Points on a hilly landscape, in no order, each with its height.
A ball rolls from a point to the lowest of its 2 nearest points, and stops where none of them is lower. Distance is the straight distance between rows; heights are no part of it.
refa: [103 114 142 159 107  98 119 174  88 198  98 140 109 205 134 147 141  99
 196 107 200 144 133 130 153 150 132 157 126  98  64 103 219 193]  height 364
kab: [133 129  93 146 111 166 148 106 135 161 124 175 136  28 132  90 102 110
 118  96 131 136 112 162 126 132 114  96 105 198 180 141 128 107]  height 534
baruf: [194 130  97 115 106 121 135 100 194 172 188 129 113 100 158 111 144 103
 133 142 134 125 128 159  86 125  93 143 134 166 178 168 133  99]  height 193
Kem: [161 153 111 163  95 165 121 108 156 158 127 160 152  24 117  86 106 100
 107 136 115 164 101 190  93 104 113 106 116 185 166 126 105 101]  height 570
vafi: [155 165 104 139 118 158 130  83 149 128 128 122 124  79 105 148 111 136
 123  91 102 166 169 136 130 114 157 124 157 133  82 121 168 139]  height 327
Roku: [170 111 128 116  92 117  67 136  99 195  99 191  92 115 139  65 155  14
 125 104 169 124 121 138 113 132 126 118 139 169 183 169 126 122]  height 415
babam: [113 147 142 176 117 135 150 151 103 212  96 166 134 175 123 133 115  93
 172 104 192 151 114 144 151 139 135 148 137 129  58  82 198 211]  height 313
tob: [146  89 155 134 137 126 100 136 124 156 166  91 177 160 144 120 155 134
 151 171 120 108 111 146  96 129 106 150  84 114 136 127  75 106]  height 575
suza: [177 182 135 136  89 150 111 100 146 118 154 125 149 115  94 176 104 147
 115 129  87 163 179 127  95 110 172 132 156 123  40 128 188 155]  height 262
divu: [ 57 137  67 128 170 128 163 108 139 131 138 150 124 107 144 136 122 171
 144 120 154 106  90 142 166 167  86 114  94 162 195 168  74 110]  height 488
san: [109 140  75 100 131 132  37  88 147  63 189  83 136  80 111 136 146 178
 143 197 106 137 157 162  78 109 108 136 136 141 152 161  50 114]  height 561
tufo: [ 93 124 194 192 109 129 135 125 129 173 145 143 194 159 152 171 141 138
 158 136 138 120 111 142 102 148 105 160 138 115  37 105 150 159]  height 491
befo: [ 91 190  90 134 149 145 128  87 117  73 123 163 157  65 105 116  93 146
  94 132 103 172 130 161 122 124 115 111 135 156 145 154  77 105]  height 355
fon: [ 94 124  97 111 122 132 153 153 136 100 155  96 152 151  96 194 108 196
 135 178  97 100 153  63 148 124 136 113 158  76 108 109 131 199]  height 234
butam: [136  73 147  86 127 135 132 146 113 100 138  82  95 144 129 143 132 186
 130 156  93 104 140  89 113 119 122 130 132  87 156 101  84 125]  height 671
sos: [ 63 133 170 152 133 126 153 157  99 118  89 118 118 167 137 112 128 131
 153  85 165 129 115 149 148 167  89 142 132  79 117  89 160 178]  height 617
sofop: [200 175 113 119 104 122 112 134 153 171  99 125  78 149 124 126 103  44
  97 116 141 126 159 115 138 134 163 142 151 130 124 120 152 162]  height 603
Zomiv: [111 124 102  75 124 147 168 134 133 108 144 102 123  95 166 135 130 202
 110 171 135  93  99 131 132 123  72 109 119 129 230 156  82 118]  height 560
kole: [144 175 131 124 144 128 133 122 146 148  93 114 116 149 129 121 113  74
  71 132 130 136 126 113 142 133 130 149 143 118 105 108 116 145]  height 579
lut: [134 156 106  86 116 133 119 108 155 120 139 139 171 133 120 156 106 145
  64 158  84 111 152  98 137 151 100 105 152 114 128 173 143 126]  height 235
sis: [140 139 155 169 126 172 109 121  87 134  87 185 132  85 111 105 123  90
 125  71 127 144 129 129 126  84 173  99 160 158  87  95 174 165]  height 437
Teke: [114 133  97  77 114 117 131 140 146 104 138 120 158 136  97 193 102 186
  83 175  72 109 152  53 146 123 119 105 154  94 134 143 137 141]  height 147
Fad: [187 108 144 104  79 109  93 149  90 196 100 160  83 142 139  76 130  56
 110 107 186 128 147 126 108 151 127 155 137 138 179 168 160 121]  height 451
bizir: [140  83 102  77 109 127 145 153 136 152 150  67  90 143 156 152 130 165
 133 180 131 105 165 113 114 125  81 146 129  95 188 109 112 122]  height 632
rinob: [150 111 140 154 161 137 121 131 141 169 156 138 138  93 125  84 133 105
 168 125 134 141  88 177  98 124 132 129  64 172 170 106  81  78]  height 480
rala: [ 98 136 106 148 136 157 133 106 128 138 102 194 137  59 102 101 110  94
 116  65 117 130 110 145 161 119 133  84 116 203 150 132 143 119]  height 506
lal: [180 113 141 152 109 129  83 117 133 184 124 179 132  98 148  59 153  44
 113 125 144 118 116 167  99 125 118 114 124 181 152 154 113  78]  height 359
Gonit: [126  75 132 114  74  97 120 179  92 220 123  94 178 170 149 143 159  75
 163 153 167 135 162 150 110 135  92 156  99 101  91 125 163  97]  height 473
nafe: [121 105 128 130 155 116  83  99 153  75 186 115 129 123 138 120 166 160
 134 153  94 100 126 114 121 138 130 120 109 153 150 157  67  82]  height 447
gogi: [ 99 121 167 141 135 128 107 128 104 172 119 147 174 182 130 126 126 127
 112 130 120 118 114 118 139 146 117 120 114 120 100 155 156 127]  height 395
Liler: [129 160 102 103 133 120 140 106 144 147 113 116 104 110 132 106 125  95
  90 124 152 131 123 152 133 126  92 134 124 145 159 131 119 122]  height 552
tuka: [106 117  69 107 162 112 138  94 152 151 178 107 130 127 125 145 115 169
 161 140 145 109 104 137 145 162  96 116  79 141 197 146  63 128]  height 455
saz: [109  47 127  99  94 102  91 173  97 194 150  92 217 153 140 152 169 130
 169 193 164 108 143 153 105 114  80 138 103 100 102 143 123  82]  height 537
mutu: [115 133 125 139 183 111 100 106 153 136 159 123 148 138  89 144 135 132
 158 128 103 143  97 141 132 128 145 140  95 133  91  90 101 127]  height 358
lop: [141 150 135 158 170 113 101 129 159 163 136 119 117 154 123 126 123  86
 179  97 125 128 116 137 140 123 158 134 103 130  82  91 146 142]  height 308
rar: [120 135 162 173 165 127 120 130 136 146 113 148 140 106 138  81 129 100
 143  99 116 133  61 160 118 148 143 110  93 159 151 111  89 108]  height 444
fani: [140 153 109 144 141 138 125 106 156  49 146  83 121  75  88 152 110 182
 172 123  81 179 145 125 110 105 189 143 120 115  92 139  90 143]  height 642
Gevi: [118 165  60  92 156 140 178 105 151 102 137 119 127 109  88 167 100 177
 111 116 124 134 117 124 178 135 135 120 111 119 155 146  83 156]  height 694
Fedun: [131 154 105 129 130 136  63  78 162  65 188  89 128  79  87 145 128 170
 157 159  93 169 142 140  94 113 150 136 118 128 109 162  78 133]  height 607
ran: [185 106 113 128 100 123  93 106 144 180 163 135 128 110 152 106 154  80
 137 118 128 119 139 167 100 130 113 128 112 165 151 160 132  77]  height 285
gugug: [157 113 164 115 112 135 165 165  77  67  83 131  84 167 136 116 126 129
  96  89 123 131 136  69 151 127 182 118 151 107 136 127 172 141]  height 643
Nep: [111 134 102 121 134 129 171 127 137 155 101  77 106 151 126 170 111 164
 140  98 158 132 128 134 159 132 115 139 118 101 105  81 138 158]  height 571
Funek: [131  89 161 133 150 148  97 125 107 165 165 113 170 134 120 130 146 142
 167 145 151 141 112 192 100 114 106 130  77 145 128 109  76  83]  height 532
kam: [ 73 131 174 166 132 136 118 124 132 141 140 126 203 151 125 135 137 147
 123 169 108 114 114 134 110 148  91 139 131 100  73 125 116 139]  height 448
rigin: [ 92  71 183 147  76 138 131 182 120 143 136  77 147 165 142 180 137 153
 107 171 110 100 163  98  93 132 102 149 171  67 124 104 136 134]  height 771
sefip: [165  99 120  82  85  95 116 153 124 199 106 127 117 159 144 112 135  56
 125 140 184 130 145 137 129 152 107 152 124 124 163 159 149 105]  height 489
Tatu: [104 109  95  88 125 131 160 150 142 124 104  81  96 131 160 128 134 163
 106 166 157 106 129 131 140 126  68 158 122  98 204 107  88 123]  height 600
fof: [133 124  98 120 155 125 175 133 141 130 127  94  92 151 120 163 104 180
 171  92 145 122 126 115 187 132 161 101  86 119 132 105 161 157]  height 543
Bub: [128 113 148 141 118 131  90 136  83 211  81 168 143 147 134 109 137  83
 129  96 162 127 119 127 147 153 128 115 106 119 111 148 176 126]  height 443
vifa: [ 80 147 147 166 120 144 166 142 140 168  93  91 129 138 164 125 126 130
 141 107 154 128 121 144 131 153  80 153 132  93  95  80 147 175]  height 597
vep: [117  80 155  89 148 108 131 138 104  78 134 160  85 149 135 100 149 125
 112  98 139 122 103 105 157 149 134 107 137 153 199 152 118  90]  height 559
foze: [149 133  99 135 171  90 151 122 174 103 158  94  95 155 119 158 109 185
 174 135 105 114 114  62 169 141 182  96  86 114 117 125 160 166]  height 509
kuru: [171 122 174 134 132 140 168 146 113 114  72 134  75 108 131  62 123  92
 111  71 134 134 101 118 115 138 163 130 133 132 176 110 134 124]  height 503
Dun: [129 112 168  92 135 115 164 149 104  92 102 143  66 129 144  70 142 112
 101  93 153 142 110 126 146 137 130 135 136 132 212 128 110 116]  height 531
Pibu: [118  69 188 102  85 126 115 174  78 122 126 110 134 175 113 145 123 121
 103 142 152 134 153 108 107 128 109 150 156  97 142 109 164 108]  height 738
savi: [126 140 144  94 139 117 167 154  85  82  98 169 113 161 106 133 116 122
 101  90 130 141 122  92 165 103 145 106 150 127 117 122 172 157]  height 619
zivab: [148 145 158 128 138 112 161 105 103  41  93 134 115 113 143 100 136 135
  99 101  83 140 123 107 118 115 163 111 167 126 111 130 104 107]  height 449
rofut: [153  91 170  96 123 130 125 153 106 120 141 112 115 159 110 143 112 141
 121 126 106 121 145 124 122 112 136 140 143 107 133 115 146 113]  height 706
tobo: [121 156  81 118 142 144 118  98 150 130 167 129 136  68 145 128 121 158
 135 151 121 136 118 197  99 116  79 140  92 166 171 139  77  79]  height 188
laf: [126 140 184 174 155 148 141 159 130 103  73 143 110 119 130  65 120  96
 131  74 119 141  71 131 124 122 144 113 124 131 136  88 117 144]  height 476
nof: [144 105 123 109 112 120 169 144 105  35 103 132 114 153 142 159 148 137
 116 135  75 121 182  67 133  92 193 117 195  91  74 122 169 104]  height 539
Pofi: [122 113 110  95 118 110 171 118 101  24 110 130 108 130 152 124 143 149
 102 128  75 114 141  71 134 108 162 108 183  81 124 129  97 103]  height 492
sepus: [126 163  95 117 127 123 187 130 175 115  95  84  92 114 154 115 129 141
  73 143 153 103 132 141 145 126  80 159 141 104 162 111  95 122]  height 580
pap: [117 159 154 141 120 135 125 117 118 115 159 153 132 157 113 179 117 147
 135 120 116 122 170 125 129  93 144 145 175 138  27 109 186 170]  height 166
Tabi: [110 158 117 130 154 142 159 102 102  31 103 166 137  82 127  98 127 138
  95 105  94 170 134 131 112 107 176 109 158 148 110 129  78 104]  height 410
Nenaz: [ 96 140 155 144  97 124 157 158 128 111 133 127 116 177 130 192 138 142
 127 136 120  96 167  95 137 119 139 157 191 108  43  86 172 178]  height 243
nez: [139 147 102  91 110 114 144 148 127 182  98 130 110 120 139  95 124  34
 107 118 186 136 126 171 146 139  83 138 120 140 175 126 116 137]  height 526
Rin: [130 185 150 184 187 113 110 129 143 129 136 172 127 154 121 112 118 100
 141 144 126 130 108 117 136 106 174 107 119 146  35  89 172 177]  height 370
mus: [128 132 135 151 128 157  90 126  73 145  81 210 115  99 111  83 120  69
  94  75 142 141 136 140 140 105 149  90 141 178 130 121 152 142]  height 471
Tif: [112 169 116 140 141 172 101  83 135  89 150 139 172  47 128 109 112 173
 108 163 101 168 111 171  79 120 108 123 124 159 153 171  89  92]  height 289
deduv: [158 155 117 137 111 173 135  99  98  88  87 166 104  82 108 126 124 136
 120  76 108 155 150 118 155  88 187  98 161 147  73 130 193 147]  height 386
lar: [ 49 121 156 143 179 111 130 159  97 103 123 141 130 188 122 112 140 119
 147  99 131 112  97 141 160 152  84 115 100 105 128  96 126 141]  height 639
riget: [122 178  40 123 127 124 105  85 199 123 159 105 123  57 162 129 131 152
 147 190 139 137 118 174  91 129 100 166 113 135 175 174  76 110]  height 268
donin: [136 138 153 118 115 116 106 111 125 163 155 144 182 146 146 123 121 122
  85 156 107 114 134 114 131 155  99 121 134 119 126 183 129  82]  height 324
tel: [139 177  89 122 145 130 172 109 166  51 125  96 121  93  99 155 102 172
 136 118 100 142 119  99 148 125 187 120 116  95 111 135  95 149]  height 670
salo: [165 140 148 149 158  96 114 128 175  87 142 118 108 167 134 130 130 134
 143 127  88 106 111  62 143 152 191 119 117 132 105 142 173 132]  height 466
fegal: [ 97  69 169 162  72 104 112 174  81 199 118 115 160 196 141 164 163 104
 177 139 178 118 157 137 117 151 111 168 132 100  66 105 194 138]  height 421
ditep: [105 109 135  72 147 112 146 120  77  68 122 186 119 155 109 125 115 140
 108  80 126 123 121 101 176 127 130 105 141 146 156 160 156 118]  height 593
loma: [142 138 112 190 139 120 126 136 151 220  87 132 112 148 119 126 113  65
 186  94 164 141 115 140 148 118 156 131 103 142  69  84 181 178]  height 256
barom: [130  29 169 134 105 102  89 174 128 171 170  81 185 190 102 158 154 132
 159 188 150 100 143 139  95 119 116 132 101 103 116 117 106 103]  height 599
Faro: [135 183 148 163 170 118 122 110 152  74 121 146 136 144 117 120 113 125
 109 133  98 131 116  90 140 127 177 116 129 143  68 131 160 147]  height 422
tib: [114  79 159 120 109 138 141 137  85  22 126 138 154 141 119 166 154 188
 124 143  74 115 179  73 117  78 175 118 196  91  67 126 152 117]  height 589
funa: [102 138  76 112 143 149 194 111 132 118 129 138 103  85 142 121 122 176
 100 118 167 107 103 165 166 136  66 120 106 146 217 164  84 100]  height 518
teru: [173 137  79 132 125 104 116  90 205 162 184  77 114  92 182 123 150 119
 166 182 137 123 119 151  94 141 108 166 103 144 159 153  98  86]  height 295
gem: [136  95 122 107 148 131  44  94 135  81 194 104 136 113 113 123 157 158
 122 199  98 111 151 148  80 106 122 119 114 141 157 134  51  87]  height 505
Fot: [109 136 127 124  90 128 167 160 143 109 141  91 134 149 112 219 120 174
 117 154 111 120 174  68 130 116 144 158 182  97  79 112 159 193]  height 298
Gupet: [144 113 153 143 100 136 109 166  92 193  62 147  95 139 136  84 122  91
 122  85 181 137 113 103 139 167 144 126 117 116 159 155 179 137]  height 477
ruk: [110 126 120 139 180 109 100 100 147  89 152 132 128 127 119 122 136 122
 133 122 103 123  89 137 130 140 134 119  99 139 142 134  78 106]  height 401

Call two points neighbours if one is among the 2 nearest of the other. Go from one point of each pair to the other, from neighbour to neighbour, staying as low as possible. Name the highest point that can't be avoided.
pap, baruf: Gupet
baruf, tobo: teru
Teke, pap: Fot
rar, loma: barom

Two balls start at each pair of points below. Name the first point that both come to, or write none.
tel, Liler: none
Gupet, rofut: none
Pibu, kole: Liler

For each start below, name every point that the ball comes to, in order.
sos: vifa Nep fof foze salo Faro Rin lop loma
savi: ditep vep Dun kuru laf rar
tib: Pofi zivab Tabi befo Tif tobo
nof: Pofi zivab Tabi befo Tif tobo
